Points, in no order, along strands that fork, close into loops and pass close to each other.
Points whose rows are less than 51.7 apart are linked; no others are. Some points are linked to none.
z_612: [-18.0  -4.7   1.0  -4.1  14.1   4.9  13.4 -22.1  -8.6  -6.9  14.9  -9.5
  15.7 -11.7  10.6  -6.4 -21.7  -2.8  12.5  -3.2  17.7 -16.1 -29.0  22.6
  -1.6]
z_264: [  1.2   2.9 -11.4   0.1  -9.7   9.8  -0.2 -13.2  -2.4 -12.5   3.5  25.2
 -34.8   9.6  -6.2   2.7  30.2 -23.3 -10.9  -2.5 -27.8   6.6  23.3 -14.5
 -15.5]
z_132: [ -0.6 -10.4  13.1   0.0  -2.5   1.3 -10.5 -14.9  13.6   7.7  -5.2 -21.9
  13.2 -10.1   8.1  22.3   2.4   7.9  23.3  -4.8  12.2   6.5  -1.9  -5.3
  13.5]
z_760: [  3.4  -1.5  -9.1 -23.6 -12.4  -2.1  11.4 -22.1  -1.5 -18.3   4.3  20.7
  -2.8 -10.1  12.6  -6.7 -19.7  -3.5  -5.2   7.0   4.4  -7.6 -19.0  20.1
  15.9]
z_593: [  1.5 -22.1   4.3  10.5  10.3  14.9  15.0 -11.8   9.8 -14.9   2.0  13.5
  16.7  12.9   5.8   8.9 -12.6 -58.0  -3.2  -3.0 -21.5 -31.1  -4.3  21.6
  -1.1]
z_641: [-11.0  19.8  -0.8 -20.2   1.1  -2.8   0.3   0.7 -11.0   7.1 -17.3  11.5
  32.1 -14.2  12.6 -12.1  30.1 -25.3   1.5 -14.6 -16.2   3.8   3.2 -42.2
   2.7]
z_136: [  4.1  -4.6  -2.4  19.8 -13.0  -4.5   4.6   8.1  -3.4  -3.5   7.1   5.1
   0.4   7.8  -1.4   0.6  19.6  -8.2  -4.8  -3.7 -17.9   6.2  19.1  -1.6
 -14.7]
z_246: [ -7.6  12.6   6.1   7.5  27.4   2.9  -0.8 -16.2  -7.6  -0.3  21.2   6.2
 -12.8 -15.9   5.5   4.1 -31.3  24.6  -4.5  -5.2  24.2   6.4 -10.8  29.8
  -1.7]
z_200: [  3.3   4.7  -9.0  -8.9  -9.3  -7.3  -8.1  18.0 -15.1   3.1  -6.7  -1.9
 -21.3   6.9  -3.4 -25.1   4.0  19.3  -5.6  11.9   9.4   1.9  -2.6   0.4
   1.1]
z_637: [-11.3   2.9  -2.1 -22.2 -14.5 -20.6   4.5  -3.0 -11.9  12.4  -6.4  12.8
   4.7  -8.1  -0.5 -19.3 -18.6  20.1   4.0  16.0  32.9 -15.6 -14.5 -14.2
  15.5]
z_652: [-12.4   2.8   5.4   3.7  15.1 -12.3 -25.9  29.9 -15.7  23.7  -9.0  -7.3
  -2.2   2.9  -2.2  -6.3  -7.2  31.1  -5.7   8.1  16.1  15.5  -6.5  -7.1
   5.6]
z_320: [-18.0  -1.0   1.6   6.1  15.5  -6.9 -20.1   2.6 -23.3  18.2  -6.9  -3.5
 -16.4  -9.9  -2.8  -1.8   8.5   6.7 -10.7   9.0  -5.1  25.3  10.0 -31.9
   8.2]
z_224: [ -6.9  17.1   6.4   7.6  20.3  -1.2  -2.2 -10.1 -11.7   7.7  12.9  22.2
 -26.8 -10.7   8.0 -17.1 -20.0  27.6 -16.3   1.6  21.8   7.6  -1.9  13.8
  13.3]
z_342: [ -5.2  -2.0 -18.2  -5.6   8.2 -17.1 -17.8  28.9  -1.0  24.3   2.8 -17.1
   2.4 -11.4   6.3 -14.7  19.7   1.7  13.3  13.4  -8.8  -1.2   1.9  -7.9
  -5.0]
z_993: [ 16.1  -7.4   4.2  -0.5 -12.9 -16.5   7.4  30.5   1.5  16.2 -15.2 -25.9
  -9.4  11.6   1.6  -9.9   4.8  21.3   0.5  26.8   6.9  14.7   0.4  -3.5
  -8.8]
z_586: [-20.1  12.7   4.8  21.6  20.8   3.3   3.2 -18.2   3.1   6.3  -4.5   6.8
  15.1   1.1   6.5   2.2   2.7 -16.6 -22.1  -1.0  -2.2  12.6  14.2 -26.3
   0.7]
z_331: [  5.0 -10.0   4.7  17.4  21.9   9.3   3.3  -4.3  28.9   3.9  13.8  -6.6
 -16.9  12.7  -8.8   7.9   5.0 -15.5  -8.8  12.4  -8.8  -3.4  -1.2  -4.4
 -12.2]
z_816: [  6.3 -12.7  -7.9  -1.6  -1.0  -1.5  -7.3  -0.1  11.4  21.6  -3.5 -19.0
   5.5   5.4   3.1  19.6  -4.7   0.2  12.0  10.5  -0.4   2.9  -1.6 -12.7
   4.8]
z_987: [  9.9   5.8   1.2  -6.2   2.7   7.2 -11.4   4.2 -10.7  -0.4   1.1 -15.9
  25.5  -2.9  -3.4  -7.8  30.9 -19.8   2.4   4.6 -10.7  -2.5  -0.2 -17.9
   7.6]
z_946: [ -0.5  -5.1  -3.1 -17.0  -6.4 -14.4  17.0 -10.0   7.7  -5.6  -3.3 -15.4
   8.6 -10.4  -1.7  -9.2 -22.2   5.8  18.6  20.3  14.6 -19.7 -16.9  15.1
   3.2]
z_605: [ 18.1 -19.4  14.0   3.4   7.2   6.6   8.9  -7.1  10.2  -1.5  -3.7   4.7
  10.8   3.8  -0.9  16.6  -9.1 -53.0   4.9  -3.5 -24.5 -19.2   2.7  20.9
 -13.8]
z_51: [ 13.4  -3.1   7.5  -2.4  10.0  10.0 -14.0   0.9  10.0  -5.8   3.0 -11.3
   1.2   0.0  -5.7   1.0  25.1  -4.6   3.5  -9.0  -6.5   0.4   0.1 -22.4
   2.4]
z_35: [ 10.2  -1.3 -19.5 -20.0 -17.6  -8.0 -14.9  29.9   8.3  -5.3 -21.7  -0.9
   6.4 -11.1  -3.0 -14.3  20.7   3.2  15.2  18.0  13.6 -15.7   1.7  -3.6
  13.0]
z_115: [ -8.7  12.4  -9.4  -2.5  -9.9   2.9   4.4 -11.3 -15.3  -9.9  -4.3  26.1
  -7.9  11.1   5.7  -1.9  16.9 -15.0 -14.8  -0.5 -30.0   9.5  22.8 -27.3
   0.4]
z_39: [  6.8   6.1 -17.6 -27.8 -11.8 -14.8  -1.6   8.1   6.1   0.0  -7.0  -8.4
   0.1 -13.9  -6.0 -10.3  -9.5  18.0  23.4  15.3  11.5 -29.8 -18.5   8.7
  20.1]
z_912: [-14.7  -4.7   9.4  25.7  16.8   2.4  12.3   3.5  12.1  11.3  19.7 -26.4
  -6.0   2.7  -8.0   6.1  -4.2  11.3  12.5  -6.8  -8.9  10.4 -11.0  27.9
 -17.3]
z_330: [  6.3  -6.3   5.4   7.0   2.8 -13.3  -2.1  37.6   7.2   9.8 -18.9 -26.0
  11.3   9.6   3.3   0.2  -2.4  20.3   6.2  14.3   6.3   9.7  -6.9  -0.5
  -1.5]
z_296: [ -3.1  -2.2 -10.7  -0.3  -3.5   5.8   0.2 -10.8  -3.6  24.8   1.5   0.0
   0.0  10.8   0.0  15.9  -3.3  -7.6  -8.1   8.3   1.3  11.4   1.2 -12.9
  21.1]
z_323: [ 24.4 -18.9  -3.2   2.5 -15.5   9.2   7.5   6.0   8.1   1.8   8.3  11.2
 -18.1  13.0  -9.2   0.0  -1.0 -15.9   8.1  -5.8 -11.0 -13.3   6.3  23.3
 -25.0]
z_485: [  7.9   1.6  -5.3   6.5   2.8  10.9  13.6  23.0   7.2  -2.1   5.1  -0.7
 -25.9   9.5  -0.2  -5.4 -12.9  31.2   1.1  -8.4  10.3   3.7 -15.9  50.1
  -3.4]
z_363: [ 16.8  -6.6   7.8  -1.4  -5.5  13.5   1.3   4.7   7.7  -7.8   8.2   8.5
 -16.4  -3.6  -5.2   0.5  -2.9  13.1   7.0 -12.9  18.7  -2.2  -5.5  38.4
  -5.5]
z_344: [ 10.6   3.3  13.5  -7.0  -4.0   8.6   3.0   1.6  -3.1  -9.9  -8.7  10.8
  27.8  -1.8   4.6  -2.6  24.9 -47.1  -1.4 -16.4 -38.7  -1.0   7.0 -19.1
  -3.4]
z_964: [ 12.9   2.6  -3.7   6.1  -0.5   8.4 -13.1  -4.5   1.8 -10.6   7.5  19.5
 -33.3   7.4 -16.9  -2.3  11.3  -6.2 -18.2  -0.3  -9.6   2.8  19.0  -8.0
 -18.8]
z_298: [-16.4  -1.3  -5.3  -6.5 -32.3  -4.8  15.0  -7.3   1.1   1.2 -12.7  10.8
  25.2  -4.7  -2.4   6.9   1.1   3.5  11.8  -9.1  23.1  -5.8  -2.6  -7.4
  10.2]
z_33: [-10.8  -5.9  -3.9 -14.6  -7.1  -6.4   3.7 -15.6  -6.6 -10.3  -5.3  11.0
  30.6 -13.1   5.0   6.4 -16.9   0.4   6.0 -17.5  16.4  -4.8 -11.4   3.5
   8.4]
z_770: [ 13.5 -17.4  -7.3  -7.5 -10.2  -5.8  11.2  -3.3  10.9 -16.5  11.1  14.2
 -12.0   5.0   1.0 -14.8  -7.2  -9.7  -1.2  -1.4  -8.0 -21.3  -8.8  13.7
  -9.5]
z_790: [ -5.2  -5.1   5.7  29.8  22.3   3.8   9.7 -20.8  15.7   2.4  15.1 -10.9
 -25.7  -0.5 -19.8   8.8  -7.2   1.4  -4.3  -5.4  -8.8  17.0 -14.4  26.5
 -19.0]
z_884: [ -0.7  -7.1  -3.1  18.5  -3.9   1.9  -3.4  30.3  20.4  -4.3  11.9 -23.4
   6.3  10.8  -0.7   8.0   5.6  12.3  17.5  -7.3 -18.0   0.9 -12.8  16.0
  -1.4]
z_244: [ 21.3 -13.6   1.0   9.8  -3.5  10.3  -3.9  -3.1   6.3  -5.3   4.2  20.7
 -27.4   6.1 -18.2   5.1   5.7 -23.3  -7.0  -6.6 -14.5   3.9  11.0  19.5
 -23.6]
z_199: [-12.2  -0.5  21.8   9.5   2.4  -4.9   9.6 -13.1   2.8   1.1  -4.9  -1.3
 -13.8  -7.3   1.2 -13.2  16.1   3.3 -21.2   4.9   5.3  13.8   7.3 -14.6
  -3.7]
z_517: [  5.3  14.6 -16.3 -30.8 -14.2  10.4 -20.6   3.4 -18.9  -0.3 -13.2   8.4
   0.9   3.3   2.7 -12.8  26.4 -13.4  -0.7   4.9  -4.5  -2.7  17.5 -30.2
   2.8]
z_60: [  5.6  -5.2   9.2 -13.7  10.4   6.3 -12.5 -20.9  -8.0   5.1  10.4   0.3
  -9.8 -14.2  -7.5  -2.7   1.6   8.5  -6.1 -13.6   7.2   4.3 -15.9   4.4
   8.8]
z_902: [  5.2  -2.6   9.0 -22.7   0.3  17.0   8.7 -38.1   8.1  -7.9  -8.5  11.6
  19.4   0.6   4.1  14.7  -9.5 -31.9   6.9 -24.7   3.6  -6.9 -11.4   1.7
   5.3]
z_71: [ 11.1   5.4   5.7  18.8   8.3   5.1   0.5  20.4   9.2  14.4   4.3 -11.1
 -23.6  17.4 -14.7  11.7 -15.4  22.6  -4.6  -7.5   4.6  28.6  -3.2   3.4
 -27.6]
z_889: [  4.4   9.2  12.3 -14.5  -2.2  -1.5   1.7   0.3  -9.9  -1.8  -1.9  -4.4
  33.7  -5.3   7.4  -2.0  28.9 -23.7   5.5  -3.4 -30.4  -1.8   5.6 -30.3
  -5.6]
z_38: [ 10.4   5.9 -12.4 -13.7  -9.0  -2.9 -15.3  32.7  -8.8   0.0  -0.4  -6.7
  -3.5   4.9  -8.7  -3.0  -3.5  33.4   9.5   2.5  17.9   1.6  -6.1   3.6
   5.6]
z_91: [-11.0   7.5   6.0 -13.9  -2.4  -0.5  -2.0 -18.9  -6.6 -12.1  -1.5 -14.4
  30.9   0.0   4.2   8.6  -2.4 -15.4   3.7  -3.0 -17.5  -5.5  -7.8 -19.2
  20.7]
z_973: [ -0.6  -2.5  15.0   2.4   1.0   4.2   2.4 -14.8   5.5  -2.1   2.8 -10.9
 -10.5  -5.6   1.8  16.5 -11.1  25.2  16.2   2.5  14.9   4.5  -3.0  -2.8
  16.5]
z_833: [  4.5   9.3 -17.4 -34.9 -14.7 -10.3  -2.7   4.6   3.7  -6.6 -14.6   4.0
  -2.1 -15.2  -2.0 -20.1   9.7   4.9  10.1  13.5  10.3 -28.9   0.0 -10.8
   8.7]
z_87: [ -1.3   8.1  15.1 -11.6   0.1   3.1  14.1 -42.2 -13.0  -1.8  -0.2  12.2
  -3.1 -15.4  10.0  -0.2 -13.0  -3.4   0.6 -12.3 -11.7   8.1   0.2  11.4
  -1.5]
z_763: [ -0.4  13.5   7.0  -9.3   4.2  17.2  -1.0 -24.9  -4.8  -2.0   7.0   8.3
 -12.3  -5.2 -10.9  -6.0  14.8  -5.9 -11.1 -17.3   5.8   2.2   5.9  -6.5
  11.9]
z_252: [ 22.6 -10.9  -0.5  -2.7 -18.8  -9.2   8.6  11.5  12.3  -3.6 -17.2  -8.9
  -2.6  10.9  -7.9  -3.5   4.9   5.0   0.3  16.2  15.2  -1.1   6.6  -1.5
  -9.8]
z_720: [ 12.0  10.7  17.4  -8.7  12.2  23.8   3.2 -33.4   7.9  -8.2  -9.5  19.6
   5.7   0.0  -2.3  19.2  -1.1 -31.9  -9.5 -26.0 -10.7   5.3   7.4 -10.5
   3.3]
z_748: [-11.3  -8.8  -0.4  17.6  17.6  14.2  13.2 -17.8  21.0 -15.4  21.0   6.3
   8.6  12.7  -0.5   5.0 -11.0 -37.2 -11.1  -6.1  -7.6 -22.1  -9.6  10.3
  -6.9]
z_56: [ 17.1 -13.0  11.3  -3.0  -7.8  11.4   6.4   6.5  -2.5 -18.7  -5.5   3.2
  26.8   4.9   0.7  14.0   7.8 -48.5   4.8 -12.7 -25.3  -9.1   2.5  -0.2
  -8.4]
z_409: [-15.1   9.7 -11.2 -27.0  -6.8  -7.8  -4.3   5.1 -14.9   0.1 -25.2   4.0
  27.3 -11.6  14.9 -10.8  15.6 -15.8  -4.8  -4.7 -21.7  -5.5   4.2 -31.1
  19.7]
z_430: [-16.9  -2.0   1.0  26.8  12.2   7.3   1.7  14.1  10.1 -10.0  21.8 -23.1
  -7.9   7.1  -5.1  -1.7   6.2  16.8   4.5 -13.3  -9.2   1.8  -5.2   9.1
   4.6]
z_14: [ -9.0   3.2  12.9   1.4   5.2  -5.2  -7.2   1.1  -8.6 -18.6   4.7   4.5
 -26.9  -1.1 -14.4 -23.4  13.2  14.8 -21.2   0.2   0.9  16.4  -2.8 -14.5
   2.2]
z_928: [-11.6  -4.2   9.1   7.1  13.5  -4.5   7.8   0.9  18.0 -17.2  13.9  -2.6
 -21.9   5.5  -3.4   2.1 -12.8  27.8  -3.0  -2.4  19.9  12.5 -22.5  15.8
   0.5]
z_706: [-12.0  -6.9  -2.6   5.7   7.9 -17.0   3.2  10.3   4.4   5.5 -17.7 -10.7
  24.3 -14.0  12.7  -2.4 -19.4  10.4   2.1   7.0  27.3  -2.9  -6.1  18.9
  -1.8]
z_594: [  3.1   0.6  -3.6  16.8  -1.0   1.9 -11.1  35.0  -3.0   0.2  14.8  -3.3
  -9.3  16.4 -11.4  11.7  -3.8  30.4   1.6 -12.4  -3.9  10.1   9.3  -0.1
 -18.8]
z_240: [  8.6 -11.2 -22.9  -3.1  -1.5  -0.6   3.0   1.1  17.3  -4.1  12.6   9.1
  -6.3   8.2   8.7  -0.6   0.4 -16.2   2.8   9.7 -19.0 -22.3   7.6  -1.0
  -0.7]
z_137: [ 13.3   1.4   5.1 -17.9  -6.4   7.1   5.9 -27.0   4.6   4.0  -9.1   0.0
  31.9  -4.0   4.5  16.0  -1.4 -26.4  16.1 -10.4   2.4  -9.6  -0.1  -4.4
  -2.9]
z_424: [  6.6  -7.5  -9.6  -6.6 -16.4   1.6  -9.2   5.0  -1.7  -8.5   0.0  -4.1
  29.1  -8.0  -3.6  12.4 -13.7  -0.1  16.0 -11.5   6.7  -8.3 -16.1  13.4
   3.2]
z_497: [ -4.1   8.6  -3.2  -7.3  -6.7  -6.5   3.3 -10.1 -18.4 -14.9  -1.2  -5.0
   7.3   2.5   6.2  -8.8 -11.6  12.1  -7.1  20.9  -1.4 -15.2   1.1 -16.3
  15.3]
z_272: [ -2.3  -8.9  13.8   0.3  -2.0 -10.6  26.5 -13.2   7.0 -11.1   6.5 -10.4
  -6.4  -2.6  14.7 -10.0 -24.6  15.1  -0.1  24.4  17.7  -6.3 -18.8  22.4
  10.4]
z_307: [-11.5   3.7   8.8   6.7  20.8  -6.6 -17.2  16.9  -1.9  11.1  -0.5  -2.7
 -11.4   9.8   0.8  -9.8 -17.1  29.1 -11.5  14.0  16.9  -2.1  -2.9 -17.1
  14.4]
z_423: [ -3.2   0.8  14.5   2.0  -2.1 -12.8 -13.4  15.2 -19.6   8.7   8.3  -7.4
 -10.4   0.3   1.9   4.1   1.0  33.3  10.3   2.1  -1.8   3.5  14.3 -30.2
  -9.0]
z_828: [  2.9   2.7   5.0  18.6  13.7   8.0   9.1 -21.5  12.9  -4.0  13.9  -5.8
   1.5   1.5  -5.2  -1.8   3.9 -26.7  -5.2  -0.7 -19.1 -10.2   4.4  -2.8
 -10.1]
z_211: [ -7.4  -5.2  -1.2   5.2   7.9 -12.6 -28.3  23.1 -19.0  30.3  -7.7   1.3
 -21.3   4.7  -1.5  -3.4   1.5  19.1  -9.7  11.8  11.0  27.6   5.4 -23.5
   1.0]
z_551: [ -2.8   4.9 -23.7   1.3  -7.9   7.8   5.5 -10.6  -8.1  10.3   6.9  21.8
   4.4  17.0  12.3   5.0   5.6 -22.7 -13.4  -0.2 -18.1  -0.4  22.4 -25.2
  -0.6]
z_935: [ -2.4  -4.8  26.1  -2.3   4.0  -3.1  -9.3   3.8 -11.0  11.6   0.6 -11.7
 -14.7  -6.8  -0.9   5.9  -6.3  36.5  18.4  -0.7  12.4   6.3   7.2 -11.5
   3.9]
z_970: [ 12.8  -1.0   3.2  29.3  14.6   1.4  -0.1   9.9  33.4  12.6   6.6 -17.3
 -21.4  19.0 -16.1  11.3   1.0   4.6  -3.5   3.0  -2.4  17.7  -3.9  -5.2
 -21.6]
z_123: [-12.7 -13.0  -5.9   0.7   4.4  -7.8  -3.0   4.6   1.4   6.4  -2.7  -8.0
   0.6  -5.9   7.5  -7.4 -13.9  11.9 -10.5   4.2   2.1  11.3  -4.8  24.4
   3.6]
z_150: [ -2.3 -20.4 -18.6  -4.8 -10.3  -9.2  -8.5   4.6   5.8  -4.0  -7.0  25.4
  -6.6   8.9   1.9  -0.3  15.5 -27.9 -16.8 -10.0 -12.7  14.4   4.7  -9.6
  -7.6]
z_102: [ 14.4  -1.9  -4.9   7.3  -2.2  -5.7   5.3  30.9  25.5  10.7  -1.0  -8.2
  14.9  16.4   0.6  10.5  -5.3  15.6  16.5  -2.1   9.5  -8.7   3.2  10.0
 -28.8]
z_209: [ 16.0   8.4 -17.2 -24.3  -9.2  -2.9 -20.4  25.5 -16.9   0.4 -17.1  11.1
   8.9   0.7  11.6  -9.1  29.2 -10.5  10.2  17.2   1.1  -3.5  22.3 -30.5
  -2.9]
z_698: [  5.8   0.6 -26.0 -21.2 -12.6 -15.7 -26.6  35.9  -4.3  -0.4 -27.7   0.2
   0.6  -6.6  15.1  -4.2  17.8   4.8  19.1  22.5  -2.2  -4.5  17.0 -13.5
  -0.9]
z_345: [-11.2   9.0 -18.9  -5.9  -1.2   6.4   5.1 -20.4  -7.1  17.6   3.1  10.8
   5.2  11.7   4.6   6.7   2.0 -21.9 -14.0  -0.9 -12.1   2.0   3.1 -23.1
  21.5]
z_501: [ -8.8   8.1   6.0   8.6  28.2  -1.6  -9.3  -9.1   0.4   8.9   0.2  11.8
 -32.2  -5.2  -2.8 -10.7 -13.0  23.8 -21.3  12.4  20.8   8.7   8.1 -15.8
   4.6]
z_11: [-10.3   9.6  -2.0  16.4  15.7   0.8  -8.8  23.4   0.7  10.3  15.7 -12.7
  -8.8   1.9  -6.5  -4.1   6.4  17.6  -2.9  -9.1  -5.8   1.8   8.1  -3.2
  -6.0]
z_433: [ 11.2   8.3  -0.4 -24.5 -16.1  12.8 -11.7 -10.1 -14.2  -5.2  -3.0   7.5
 -13.3   2.7  -2.3  -1.7  16.5   2.0   0.6  -2.0   1.4  -4.7  14.3 -12.4
  16.2]
z_343: [ -2.8   3.6  -9.1  21.8 -18.5   0.7   9.7   7.1 -16.3  -3.4   3.8   5.1
  -3.9  16.0  -5.4   6.8   3.2   4.4  -8.2   0.4  -0.9  10.2  11.0   0.4
  -0.9]
z_721: [-16.9   2.5  19.4  29.2  14.8  -8.7  10.5 -19.1  -6.0  -1.0   4.5  -9.9
  -5.9  -9.5 -11.3  -6.2   1.8   2.1 -19.0   8.4  -7.1  25.4  -2.0   2.1
   1.0]
z_539: [ -2.3  -0.4  15.4  -9.1   1.4  -8.7  -2.8 -32.8 -18.7   6.9  16.7  -1.9
   8.2 -19.4  -3.3   0.9 -17.2   5.3   0.2 -14.3   2.1   1.8 -12.4  -0.9
 -11.1]
z_930: [ -8.0  -7.5   2.0   2.7  13.1 -25.2  -4.4  26.1   8.5  -1.6 -12.9 -25.8
  26.4  -0.9   5.9   0.6 -18.7  15.9  13.5  15.4  14.2 -11.5 -19.1  10.9
  -5.6]
z_739: [ 16.2  -5.0   1.2   2.8 -22.7 -13.5  15.0  24.5  18.5  -3.5 -13.4 -11.0
  10.5   3.0   5.7  -0.4  -0.8   7.2  19.5  11.4  14.5 -16.2   6.6   3.1
 -23.7]
z_79: [ -5.8   8.9  -3.6 -30.7 -26.4 -12.7   3.4 -12.9 -28.4   9.0  -6.9  18.2
   4.8 -13.5   7.3 -13.6 -10.5  12.0  -3.2  -5.2  19.0  -5.2   1.7  -8.0
  12.0]
z_622: [  8.3   4.2 -10.3  -6.3 -11.4 -12.0  -6.2   8.2 -12.5  -5.7 -11.9  -3.8
  -3.5   1.8   4.5 -16.1   4.2  -3.7 -19.7  22.2  -6.2  -0.4   7.9  -7.9
   4.4]
z_183: [ 16.9   3.1  16.7  12.2   6.9  17.2 -15.6 -15.4   8.1 -17.9  -4.3  11.1
  -3.3  -3.6 -14.6  15.1  12.8 -28.5 -11.0 -17.4 -15.3   7.3  17.5  -9.2
  -6.3]
z_494: [ -1.2 -22.5  -9.4  -0.6 -22.0  -1.6   7.7   5.0   5.0 -11.1   0.8 -11.4
  39.5   4.2  -7.3  18.7  -4.5 -28.8  20.0  -9.1  -0.7 -13.5 -23.4  11.8
   6.9]
z_885: [  6.1   9.9  19.8 -14.8  -1.0  21.8  10.0 -45.4  -4.1 -17.6   7.3  13.8
  -7.1  -8.1  -2.3  -2.1  -1.1 -19.4  -2.6 -16.4 -12.0  -7.8  -2.1  22.1
  -2.0]
z_425: [  6.1   4.2  13.5   2.6   2.6  17.8  11.3 -26.8   4.1 -13.2  10.3  18.5
 -22.5 -11.6 -10.9  -4.4  18.7 -18.1  -6.9 -15.5  -9.3   0.6   0.8  17.1
   2.3]
z_270: [-12.1  -5.0  -3.9  16.3   9.9   4.4  13.2 -12.5  -3.7  -1.4  -1.6  -9.3
  18.3   0.8   7.8   4.3  -4.2 -23.7  -4.8  -1.1  -1.2   7.2  -7.3  29.5
   8.7]
z_431: [  4.2   2.0  -7.6  10.3  -5.5  11.7  -6.1  20.8  -4.5   6.8  -8.0   4.4
 -27.1   6.0   4.3   2.5   9.1  28.9   6.2   3.0   9.0  13.4  23.1  15.2
  -1.6]
z_841: [ -9.0  -9.6 -10.6  11.8   5.5  -9.4  10.2  -4.6  -5.5  18.1   3.7  -4.6
   2.5  -5.9   6.4  -9.5  -1.1 -17.8  -9.9   0.7 -11.5   8.3  -0.8  27.9
  -2.5]
z_508: [  9.5  -0.6  17.8  14.4  12.3  -3.4  19.0 -20.1   3.7  -6.7   4.3 -10.2
 -14.2   3.4   6.1  -0.1 -33.3  12.3 -12.3  24.7  26.0   9.4 -18.8  23.1
  -4.8]
z_613: [-11.0 -15.9  -3.5   8.3  -2.6   9.7   8.1 -12.8  -2.5  -4.7  -1.4 -14.1
  28.8   1.0   0.7  11.4  -2.0 -32.7  13.5  -7.6   0.9 -10.1 -19.3  38.8
   8.7]
z_290: [-10.5  21.4   2.7  20.4  12.2   6.1   1.8 -17.5 -15.6  -1.4   3.7  26.8
 -18.9  -7.2  -0.4  -1.7 -18.2  14.0 -28.3  -3.8  15.6  22.7   1.6  11.4
  13.6]
z_367: [ -8.9   7.2 -11.5   8.5  -1.3   1.2   5.3  37.5   5.1  25.3  -3.9  -8.0
 -21.9  13.5  10.2   2.7  -5.9  35.5   4.0   5.1  13.4   6.5   9.8  21.3
  -6.0]
z_647: [ -2.5  12.8   0.4 -31.9 -17.2   3.3   0.6 -14.7 -20.4  -9.1   1.1  11.5
  15.8 -19.0  -3.7  -9.0  -7.7  10.6   4.6 -14.5  17.5  -9.9 -16.3  -8.8
  17.1]
z_977: [  0.8   5.1   4.3  18.8   3.5  13.7  -1.5   6.6  -4.6   2.3   1.6  11.7
 -32.7   0.9  -9.8   5.9  13.4  15.3  -8.3  -5.8   6.6  19.6  11.1  27.8
   2.5]
z_718: [  2.4   4.7   3.0  11.3   3.0  17.3   1.4  -9.9   3.6 -17.4   6.5  11.7
 -22.2  -3.1  -5.4  -2.6   2.5   1.6  -5.6 -12.2   8.1   7.8  -4.7  32.0
   4.4]
z_221: [  3.7   6.8   0.9 -16.5 -27.8   1.3  11.4 -11.7   8.1  -3.5 -15.4   4.2
  41.7 -11.1   1.7  11.2   0.6 -13.2  19.0  -8.9  10.2 -22.6   2.6 -12.8
  -4.2]
z_574: [  1.1  -1.9   7.5  19.9  32.2  -2.3 -22.1  -2.7   4.3   6.2   3.5 -10.0
  17.8  -9.5  -6.0  17.6   3.2 -17.9 -10.4  -3.6 -14.1  19.5   7.1  -9.4
  -9.2]
z_400: [  6.5   2.9 -25.6  -4.6  -5.0   1.8   2.5   5.3   9.2  12.3  13.5   6.2
   2.5  12.9  12.9   4.8   6.6  -9.5   1.8  13.2 -13.4 -15.5  19.9 -26.9
  -1.0]
z_442: [  2.0  -5.5  -9.1  14.1   6.8  -0.8   3.5  39.9  26.6   4.3   6.6 -22.8
  13.4  15.0   1.1  11.2  -6.6   5.1  29.5  -5.1  -9.4 -11.2  -5.3  17.7
 -21.2]
z_117: [  7.6   5.7  -6.1  14.3   7.3  15.6  -1.7  -5.1   5.4  -7.5  21.9   0.1
   9.3  12.4  -3.7  16.1 -13.2   4.2   7.2  -9.8   0.1 -21.5   6.8  11.7
 -12.1]
z_922: [ -4.6  11.1   0.9  13.1  18.6   5.4   8.6 -10.8   2.9   5.2   4.1  -2.3
  20.2   5.5   9.0  -4.7   6.4 -15.3  -9.5   2.3  -4.0  -9.7  16.8 -14.3
  -1.0]
z_417: [  8.4   4.4  -3.9 -10.5  -8.7  -0.3 -16.4  10.2 -15.3  -4.8  10.1  -9.4
   6.6  -1.4  -7.8   3.2 -13.6  24.4  13.2  -6.5   9.4  -8.9 -12.9   4.6
  10.9]
z_850: [ -8.8   5.2   1.0   9.0 -25.8  -4.8  18.8   5.4  -7.1  -1.6  -5.4   5.3
  12.3   5.5   5.2  -2.0   9.3  10.0  -6.8   1.5  13.9   1.4   8.2 -10.1
   3.7]
z_364: [  0.1   9.5   3.6   3.2   7.3   0.6  14.9  35.0   6.9  13.4  -8.8  -7.6
 -21.1  13.6   5.0  -9.9 -17.0  45.6   0.2   5.4  15.3   3.2  -8.6  35.6
  -6.1]
z_121: [ -8.4   3.0 -23.4 -29.6 -14.2 -11.6 -10.8  12.7   4.0  -2.6 -20.0   7.8
  26.3 -16.6   9.9  -9.1  11.1 -19.1   8.3   5.1 -21.8  -8.0   1.8 -18.3
   8.4]
z_495: [-13.5  -5.4   2.6  27.2  14.7  -4.4   8.4 -14.1  15.1  -6.6   7.9  -0.2
 -21.2  -6.4 -15.4   8.7   3.4  -5.4 -15.5  -6.3 -23.0  19.1  -1.3   9.0
   0.5]
z_683: [-16.9   5.7   1.3 -16.6  -6.0 -23.5   3.3  15.1  -5.6   3.2 -10.8   7.0
   0.2  -2.6   3.6 -14.2 -23.0  32.2   8.6  30.4  23.1 -24.5 -12.6 -13.9
  25.9]
z_75: [ -1.5  -8.9  21.7  -2.7   2.6   8.4 -15.3  -9.0   6.0 -20.8  -4.8   2.5
   2.9 -10.4  -3.6   9.2  21.4 -19.2  -4.1 -24.7 -15.4  11.6   4.9 -11.7
  -4.1]
z_420: [ -9.4  -1.7   1.6   0.1  -3.8 -11.2 -11.4   0.2 -21.9   7.8   0.2  -3.5
  -8.4  -7.0   7.4  -2.5   0.3  10.1  -2.4   3.2 -15.0  12.0  12.5 -33.1
  -2.3]

How many points has the smallest loop of links through each point below? Write 0 if it is on no loop.
z_885 -> 6
z_718 -> 7
z_211 -> 0
z_551 -> 9

A fork is a point with three links, a tip a point with one. Leave the first point through the second and follow the links. Name the first fork or tip that comes.
z_330; z_993 -> z_430
z_51; z_75 -> z_298
z_508; z_272 -> z_763
z_423; z_935 -> z_551
z_935; z_423 -> z_224
z_739; z_252 -> z_424
z_221; z_137 -> z_889
z_209; z_698 -> z_508
